Points on a hilly landscape, in no order, each with its height.
From any point a ball takes the steepest step (drop divided by distance) to one of its 4 nearest points. It stops when none of these is lower. Distance is the straight distance between rows; heights are no part of it.
Z338: 4 6 9 -1 -12 41 -3 33 -18 13 2  height 536
Z583: -17 21 46 -23 21 4 -11 23 29 22 -11  height 656
Z236: -13 0 27 -6 -19 16 -19 2 9 -30 -5  height 130
Z209: 12 14 10 6 -3 -7 3 -10 -15 32 7  height 552
Z478: 12 -15 -27 -2 15 -1 17 7 -10 11 4  height 423
Z21: 19 11 -17 16 2 -14 8 -11 -8 27 11  height 475
Z314: 15 -25 -32 -6 13 8 14 16 -7 -4 -3  height 452
Z83: 9 12 -1 10 -2 -11 3 -17 -7 16 9  height 480
Z570: -10 15 42 -16 8 8 -4 11 -3 25 -9  height 606
Z895: -14 17 32 -17 20 -18 -19 -7 32 9 -5  height 600
Z979: -12 17 42 -9 4 21 -2 21 -20 30 -6  height 519
Z946: -7 12 -9 19 -7 -26 -9 -38 10 -13 6  height 470
Z325: 3 -47 -32 -15 16 7 17 2 -22 -13 1  height 528
Z326: -14 13 26 -3 6 -30 -13 -25 15 -1 1  height 363
Z184: -8 15 36 -13 19 -21 -9 -11 15 20 -6  height 693
Z616: 2 15 -16 22 -6 -28 0 -24 6 0 8  height 449
Z210: 3 11 0 14 -15 -7 -4 -15 6 -10 0  height 389
Z341: 4 19 20 6 8 -25 -1 -25 -7 31 0  height 523
Z193: -1 17 19 6 9 -35 -4 -35 -2 20 3  height 380
Z973: 22 -6 -32 11 21 -13 17 -6 -8 26 8  height 453
Z249: 11 18 19 1 6 -4 7 -7 -21 45 3  height 521
Z835: 7 -4 -9 -6 -16 35 -1 30 -2 -19 -5  height 601
Z711: 7 -13 -22 -2 -8 19 1 20 5 -19 -4  height 512
Z665: 4 12 18 1 -8 26 2 17 -18 24 -2  height 66
Z190: -2 -17 -18 -6 -15 31 0 34 7 -33 -8  height 583
Z388: -7 -48 -36 -5 19 -9 26 -13 -21 -9 7  height 444
Z252: 0 14 18 6 0 -23 -3 -25 1 9 1  height 138
Z265: 1 -16 -40 9 14 -23 20 -6 -1 -11 7  height 381
Z845: 2 -39 -32 -13 6 14 12 19 -3 -23 -3  height 592
Z604: -7 -10 -11 4 -24 16 -9 11 15 -42 -4  height 370
Z275: -7 1 -1 8 -21 5 -13 -2 13 -30 0  height 336
Z75: -2 15 29 -7 1 -7 -3 -11 -3 17 -4  height 621
Z476: 7 9 -17 16 -3 -11 4 -7 0 4 5  height 424
Z307: -11 -10 -36 16 -4 -18 2 -9 17 -36 3  height 270
Z510: 18 11 -12 11 6 -2 13 -1 -12 38 12  height 505
Z880: 5 -28 -21 -14 4 38 7 34 -10 -6 -4  height 694
Z581: -18 7 41 -20 11 -3 -19 -1 20 -2 -12  height 504
Z987: -5 8 14 4 -17 5 -12 -3 -1 -12 2  height 329
Z545: -12 14 33 -8 -3 -4 -14 -6 3 3 -7  height 393
Z944: -12 9 30 -9 -11 12 -14 6 2 -6 -9  height 240
Z276: 7 -19 -24 0 0 12 8 16 -1 -14 1  height 522
Z390: -15 21 43 -23 18 -8 -14 3 19 18 -9  height 598
Z899: -11 -40 -42 -6 13 -14 22 -10 -17 -20 2  height 422
Z716: 19 -4 -14 2 1 14 10 15 -8 18 5  height 460
Z262: 1 5 12 -3 -14 22 -5 12 -9 4 1  height 494
Z786: -14 -1 10 1 -25 15 -14 -1 10 -34 -3  height 246
Z450: 10 11 13 1 -5 17 -1 8 -17 29 5  height 303
Z427: -2 17 35 -4 4 1 5 -4 -13 35 -1  height 661
Z180: 14 -12 -15 -4 1 34 7 27 -6 10 0  height 547
Z169: 0 -23 -32 -1 -8 7 8 16 3 -37 -3  height 604
Z102: 5 -2 -12 7 -15 7 0 3 7 -18 2  height 416
Z410: -12 9 27 -10 0 -12 -20 -18 14 -13 -1  height 425
Z569: -2 -3 -18 15 -18 -5 -4 -3 13 -34 0  height 412
Z417: -5 11 24 1 -3 -10 -12 -16 6 0 -2  height 340
Z452: 7 -1 -25 16 -6 -12 3 -4 11 -20 5  height 375
Z542: -5 1 -38 21 -2 -24 6 -13 11 -29 5  height 342
Z146: 14 -21 -33 2 20 -9 17 -5 -8 2 3  height 404

Two balls start at each pair of points below. Name the first point that both come to, or write -.
Z899 and Z716 -> -
Z276 and Z102 -> -
Z583 and Z184 -> -
Z388 and Z478 -> Z265
Z427 and Z570 -> Z665
Z973 and Z845 -> Z146
Z410 and Z895 -> Z252

For each start below, name the point where the ball stops.
Z325 -> Z307
Z390 -> Z236
Z452 -> Z307
Z880 -> Z665
Z987 -> Z236
Z275 -> Z236
Z190 -> Z236
